Each row is a point on a landscape with many valleys, with its height.
From any point a ball rolls to the lowest of the 2 points nearest to it. It stops when none of these is lower. Distance is the straight distance between rows; heights are no part of it.
Kuf: [131 121  68 105 122 155 128 107  87 106 101 105 148 101 161 164  88 168
 146 139 176 127 106 154 157  96 164 109  91 171 128]  h=1.69
Teb: [145 112 113 178 100 136 113 110  67 123 102  85 170  54 128 187  80 175
 118 110 116 161  97 141 121 121 156 101 102 146 127]  h=1.09
Tafo: [ 74 107  97  70  98 140 143 120 127 143 176 122 130 132 166 109 162 160
 131 161 191  98 130 109 158  82 154 168 104 143 147]  h=2.21
miv: [182 137 134 168 153 133 120 103 139 132 100 115 124 134 133  90 120  77
 127 155 149 160 173  85 105 128  88 173 125  78 172]  h=4.78
rubus: [138 153 104 177 148 147 122 133 112 147  94  58 168 125  97 134 109 118
 171  92  87 135 180 157 106 116 138  92 121 124 118]  h=5.45
lalug: [128 131  86 132  72 131 143 147  89 151 124  90 153 121 145 175  68 158
 146 119 118 129 124 144 154 145 152 166  90 177 169]  h=2.52
gom: [123 161 158 159 103 102 163 169 156 209 146 141 149 158 126 135 135 138
 124 114  39  85 128 130 131 172 112 151 164 156 152]  h=2.09
Feno: [ 99 133  92 134 162 158 141 136 107  93 135 147 128 112 148 173 124 163
 121 128 171  96  81 198 125 102 147  36 136 149  67]  h=2.14
nosog: [165 144  95 135 160 154 112 129 106  94  94 130 111 148 131 120 127 100
 131 137 173 110 156 133 129 107  84 103 118  92 117]  h=5.73
namuf: [181 164 137 140 151 126  89 172 157 156  87 138 120 179 117 107 164 139
 124 109  38 114 133 158 127 139  88  86 103 117 148]  h=5.33
Sar: [134 129 111 192 106 143  84 119  67  95  98  80 136  94  88 135  63 117
 162 128 153 160 144 132  91 137 152 146 140 102 128]  h=5.30
moz: [115 127 203 107 165 109 109 128 170 128 194 182  90 155 115 113 169 120
  83 123 127 146  95 135 125 146 119 123 161 106 138]  h=1.95
fosa: [141 119 108 173 113  90 140 167 115 154 124 131 139 142 160 186  95 119
 110 146 117 132 139 140 145 155 111 168 110 133 136]  h=5.15
Mefi: [ 91 121 170  51 143  89 156 146 195 174 201 157 115 146 154  90 230 156
 114 141  88 110 131 106 110  89 114 142 145 135  94]  h=1.45
ril: [134 108  86 115  94 122 149 117  94  95 115 131 125 140 158 151  82 117
 135 168 197 117 110 106 146 145 136 200 102 126 137]  h=3.52
leget: [198 111  77 109 160  96 124 144 131 106 124 149 112 133 160 144 152 100
 124 185 149 150 133  98 131 107  81 137  61  89 119]  h=4.19
Bopez: [151 136  84  82  94 124  95 124 167 156 146 138 123 142 160  51 163 146
 133 164 133  97 119  75 122 130 106 209 118 131 199]  h=1.63
bap: [ 83 118 222 100 164 119 125 128 152 108 183 180  85 123 103 151 148  98
  98 102 158 152 115 144 123 132 127 100 193  95  91]  h=1.55
Dif: [157 148 155  94 114 114  64  93 176 157 159 173 121 114 133  85 167 123
  98 131 115 110  70 119 131 173 110 138 133 118 197]  h=2.51
Bigid: [130 108 118  97 129 159  64 130 135  85 137 184  98 124 105 152 118 128
  96 113 171 122  77 203 153 137 133  75 131 144 116]  h=2.60
Pada: [148  91  90  53 143 140 106 119 113  76 119 142 127 118 146 125 117 123
 136 173 213 140 111 124 142 106 121 121  68 101 120]  h=2.99
Zazut: [155 145 179 184 118  96 144 126 166 184 148 111 166 126 159 119 134 122
 117 143  56 140 113  76 100 185 108 186 145 118 188]  h=2.40
Sef: [112 157 172 190 130 118 119 124 133 129 115 143  85 152  76 119 119  95
 114  82 109 135 136 145 111 174 136 115 191 130 119]  h=3.56
ripud: [ 63 106 169  90 126  86 207 132 166 116 144 129 134 127 107 103 137 125
 118 102  91 101 189 118 101  98 119 130 171 142  59]  h=5.67
vilab: [ 45 104 146  74 105 132 178 113 133 119 178 120 130 119 131 138 126 134
 124 129 170 152 138 130 139 105 171 114 146 153  95]  h=2.59
rikuv: [164 144  91  98 114 114  91 140 158 137 110 151 105 168 121  68 130 132
 143 140 105 116 132  72 141 149 100 163 110 132 178]  h=2.02
Nup: [164 160 147 132 168 150  93  88 155 122 102 123 120 161 101  81 180 102
 152 110 102 138 174 136 138 108 106  90 127  80 145]  h=5.52
Dag: [178 102  54  84 121 100 105 172 132 113 115 177  90 163 145 138 128 107
 134 164 172 146  98  98 147 150  99 161  80 122 127]  h=3.98
sim: [128 133 112 150 107 129  85 153 111  85  81 129 110 139  76 146  69 133
 127  84 158 131 109 180 142 166 150 104 159 162 136]  h=1.74
Minal: [133 145 142 205 102 102 156 158 149 205 140  98 151 142 150 136 105 115
 126 126  42 111 142 106 118 184 116 170 155 130 189]  h=2.22
boku: [132 105 119 154  94 122 167 107  70 102 142 132 144 116 170 168  91 132
 105 145 191  97  94 134 126 131 148 181 108 135 112]  h=3.29
rab: [ 94 125  80 112  97 144 118 154 123 102 104  66 110 175  96 118  83 152
 179 123 165 161 166 140 150 145 171 146 125 138 135]  h=1.85
ludof: [119 104 126 218 100 126 132 122  68 122 142  84 176  42 111 193 100 150
 106 100 124 149 109 114 100 137 178 132 137 126 104]  h=0.83
Zuz: [ 72 124 139 140  73 101 227 133 110 169 146 116 164 114 140 152 113 122
 116 120 115  65 138 123 121 136 146 184 172 169 109]  h=2.95
lezu: [ 60 123 112 105 107 166 148 115 125 117 102 124 125 174 137  69 146 117
 160 128 171  73 179 148 145 117 143 140 145 140 129]  h=6.13
Zos: [124 131 111 140 152 141 174 118 120 144  96  61 162 128 110 106 141 115
 178 107  93 117 208 143 109  87 119  65 123 117  79]  h=5.49
Kedu: [122 141 135 117 137 185 121  62 104  99  95  97 166  72 161 109  95 116
 132 133 178 108 124 134 136  89 133 118 145 108 166]  h=5.25
murub: [102 122 160 229 110 117 117 145  71 123 154 128 136  69 116 194 105 131
  90  92  92 132 112 105  87 163 170 144 166 119 108]  h=0.56
kif: [141 132 126 162 127 127 148 111 114 143 117 117 151 125 127 128 122 106
 130 130 124 139 146 110 133 152 108 178 128 110 145]  h=5.03
maza: [192 100 110 170 126  98 114 192 115 162  97 128 128 136 137 174  96 131
 128 119  74 150 121 148 136 168 114 131  93 118 146]  h=5.23
Zura: [106 139 181 197 144 114 153 129 110 116 138 123 141  82 101 162 125 110
 113  79 101 144 134 103  80 135 142 127 166 113  80]  h=0.84
Turi: [119 115 122  98 147 138 117  88 135 106 154 135 139 118 155 132 158 116
 116 179 199 153 135 121 140 104 121 146  96  96 152]  h=2.70
parag: [156 176 151 131 161 134 106 153 175 151 110 146  93 197 105  72 190 121
 113 116  78 122 158 138 122 124  92  76 125  91 130]  h=5.42
Leve: [179 134  99 154 135 147  79 171 115 111  63 116 109 136  85 132  73 104
 155 118 113 130 156 119 131 160 117 136 107 110 159]  h=2.41
guge: [ 80 109 218 142 136 109 131 102 129 107 164 143 125  89  99 154 131  98
 101 104 135 151 133 108  98 130 153 123 196 117 116]  h=1.16
nuf: [125 124 153  94  88  94  76 112 166 149 177 155  93 136 121  81 131 135
 130 158 118 150  85  90 139 181 126 160 135 137 199]  h=2.05
lazuf: [ 76 138 117 124  96 128  95 141 129  94 100  87  94 171  69 142  89 134
 166  99 150 165 143 180 132 153 167 110 147 159 114]  h=1.30
tad: [ 79 132 100 112  70 128 147 121 118 129 109  85 138 143 115 136  87 154
 157 107 139 132 131 139 147 135 166 168 116 161 161]  h=2.28
Gupu: [193 147 103 131 125 129  99 202 153 158  93 158 118 149 119 141 111 150
 133 118  42 112 118 146 156 163  90 115 100 133 162]  h=5.29
der: [100 105 159 131 143 135 221  72  85 118 153 102 167  70 150 141 122 120
 140 111 132  78 143 121  96  81 150  98 147 111  49]  h=5.59
zikog: [119 142 109  96 111 147  90 143 158 105 127 157 101 153 106 139 129 158
 119 113 126 115  90 193 171 124 130  82 134 179 124]  h=2.45
Sil: [ 97 133 155 120 121  92 192 198 165 208 126 149 146 165 111 120 150 128
 105 116  12  87 152 155 107 144 124 145 158 147  93]  h=1.97
Zegaf: [184 138 149 156 162 105 142 115 158 166 147 119 138 107 159 138 180 150
 102 143  64 177 102 125 120 114 112  97  74 119 124]  h=2.74
ver: [188 122  91  64 149 170  65 111 114  86  92 131 108  99 119 133  92 106
 143 145 181 160 106 117 129 111 126 100 100 106 135]  h=3.19
Vot: [108 127 114 130 147 147 182  81  95 123 124  62 166  95 144 127 130 126
 188 123 130 112 149 131 119  66 149  76 137 124  95]  h=5.54
lem: [ 59 116 129 112  90 124 192 123 135 166 152  98 144 148 144 130 135 143
 132 120 118  99 146 130 134 113 154 129 131 176 105]  h=2.80
depa: [178 130  91 137 137 122  94 178 144 145  75 146  98 165  93  95  79  93
 165 138 117 129 136  85 133 196 106 153 120 110 173]  h=2.54
rerop: [116 135 136 159 137 163 124  75  76 105 110  95 138  90 126 127  99 111
 150 112 175 127 147 143 117 117 157 130 137 114 129]  h=5.17
lebo: [153 111 105 120 124 143  76 139  83  73 124 175  99 115 130 182  88 127
 112 136 186 138  72 151 144 137 140  95 102 139 107]  h=2.78
Futik: [120 116 108 124 141 146 166  93  79  98 121 122 147 111 156 155  98 166
 144 146 177 104 103 189 139  94 163  69 124 149  91]  h=1.93
tabi: [119 147 155 115 163 165 114  87 151 112 121 123 118 163 115  76 162  89
 137 124 168 135 186 106 118 112 125 132 140  85 121]  h=5.65
Gon: [150 129 158 162 122 106 103 123 121 125 141 130 114 104 118 164 103 127
  97 109 112 184 100 120 127 153 138 127 129 146 130]  h=3.15
zon: [ 73 132 133 120 154 105 186 184 161 172 130 133 130 194 122 106 174 139
 113 125  56 106 185 130 101 122  96 122 133 136  65]  h=1.80
fufuf: [161 146  84 129 134 158 120 115 121 121  82 144 125 151 155  91 105 112
 126 147 183  60 171 121 128 112  87 181 126  96 149]  h=5.93
kufad: [159 137 160  97 134 131  68 124 164 116 158 181  78 135 107 110 162 132
 109 123 122 169  70 143 155 149 109 105 129 119 163]  h=2.31
rimaz: [102 132 100  94 100 137 118 115 134 152 157 133 112 158 151  61 184 159
 136 153 179  71 143  87 145  99 119 192 125 156 180]  h=1.96
Lifu: [154 114 107 144 121 159 104  90  60  85 101  97 155  55 145 162  72 166
 142 154 169 154  88 136 130 102 164  87  93 141 112]  h=1.40
Kel: [160 134 100 138 122 165  72 143 112  78  61 126 103 134  83 130  72 128
 151 102 150 108 125 153 127 143 109 123 132 133 134]  h=2.08
Vos: [ 63  99 188  72 152  92 169 124 170 119 166 133 107 155  96  99 154 121
 137 113 108 165 180  99 109 101 142 122 177 113  67]  h=5.72
leze: [114 165 103 124 126 165 139 116 131 142  74 122 139 154 131  87 135 116
 137 140 146  51 174 121 143 110 109 158 134 119 171]  h=6.05
mimo: [127 137 156 154 126 146 108 112 114 134 128 173 126 100 107 140 126 142
  84  79 102 137  81 148 131 140 154  71 150 165 118]  h=3.31
govu: [201 129  92 103 156 145  98 123 133  96  87 119 130  70 139 146 119 127
 138 144 121 163  98 106 146  92 102  87  59 115 140]  h=3.00
tabo: [157  94  69 112 103 111 122 149 128 120 103 166 100 129 129 129  82  91
 136 182 187 151  87  89 126 167 123 194 114 143 140]  h=3.77
vaf: [156 106 122 143 122 123  96 113  96 110 130 177 114  96 129 151 121 128
  91 133 151 141  70 127 148 153 122 142 109 151 132]  h=2.97
mog: [128 143 137 108 104  75 111 144 163 141 209 147 106 158 164 103 172 148
 110 173 106 127  86  82 137 156 116 176 126 146 173]  h=1.52
Nud: [139 147 115 205 134 161  87 129  76 129  92  77 153  85  93 138  90 143
 147  70 109 144 144 146  86 134 140 107 136  99 132]  h=5.39
nat: [ 59  99 139  50 119 144 139 106 145 125 189 120 143 127 150 116 175 133
 146 142 193 134 127 131 165  85 152 132 138 125 118]  h=2.38
soz: [ 91 124 149 149 106 124 187  88  87 134 143 121 160 100 165 170 119 119
 101 127 171  81 113 127 121 118 149 158 146 155 101]  h=3.10
lop: [ 71 101 185  61 161 130 128 131 178 117 177 113 105 144 106  97 170 132
 126 129 128 185 162 117 135 104 162 104 147 106 104]  h=5.80
mimaz: [208 118 131 158 170 107 127 134 134 123 118 154 118 154 134 109 140  77
 121 162 121 168 138  92 126 140  84 150 106  67 142]  h=4.47
Vuzas: [100 131 156  84 122  93 138 130 180 177 221 144 124 149 163  91 207 140
 111 170 132 133 126  87 120 117 121 180 128 108 154]  h=1.07
tasup: [108 132 112  93 143 147 137 122 139 109 145 146 128 124 149 149 159 152
 120 131 123 136  87 178 155  92 131  67 129 175 105]  h=2.32
zovos: [ 75  98 179 102 158 106 210 100 124 122 164 114 157  90 136 129 148 133
 126 115  99 108 159 136 107  78 130 112 165 139  61]  h=5.63
sulaz: [178 163  99 126 170 148 116 131 152 120  87 112 134 170 144  94 167 109
 159 131 120 105 168 125 139  95  98 108  97  94 142]  h=5.60
pir: [ 97 140 152 175 127 127 116 170 129 136 105 157 114 131  83 149 122 131
 102  85  90 123 112 179 116 160 148  77 188 167  79]  h=3.40
pofe: [158 134 178 177 126  95 173 111 149 177 158 118 157  87 159 145 169 134
  99 136  60 166 110  85 113 145 115 136 107 125 139]  h=2.61
Ralav: [ 78 123 146  67 143 106 175 174 181 160 160 156 131 163 116  98 204 159
 126 129  56 106 144 120 104 102 108 122 137 165  72]  h=1.62
bavuk: [196 137 125 144 173 137 121 124 128 120 111 115 153 100 158 148 153 150
 147 140  99 158 109 141 137  88 101  59  66 106 131]  h=2.87

Where does a ball stop that starts at each point below?
Vos: rerop
pofe: Vuzas
maza: Bopez
ver: Bopez
boku: Bopez
mimo: murub
tasup: murub
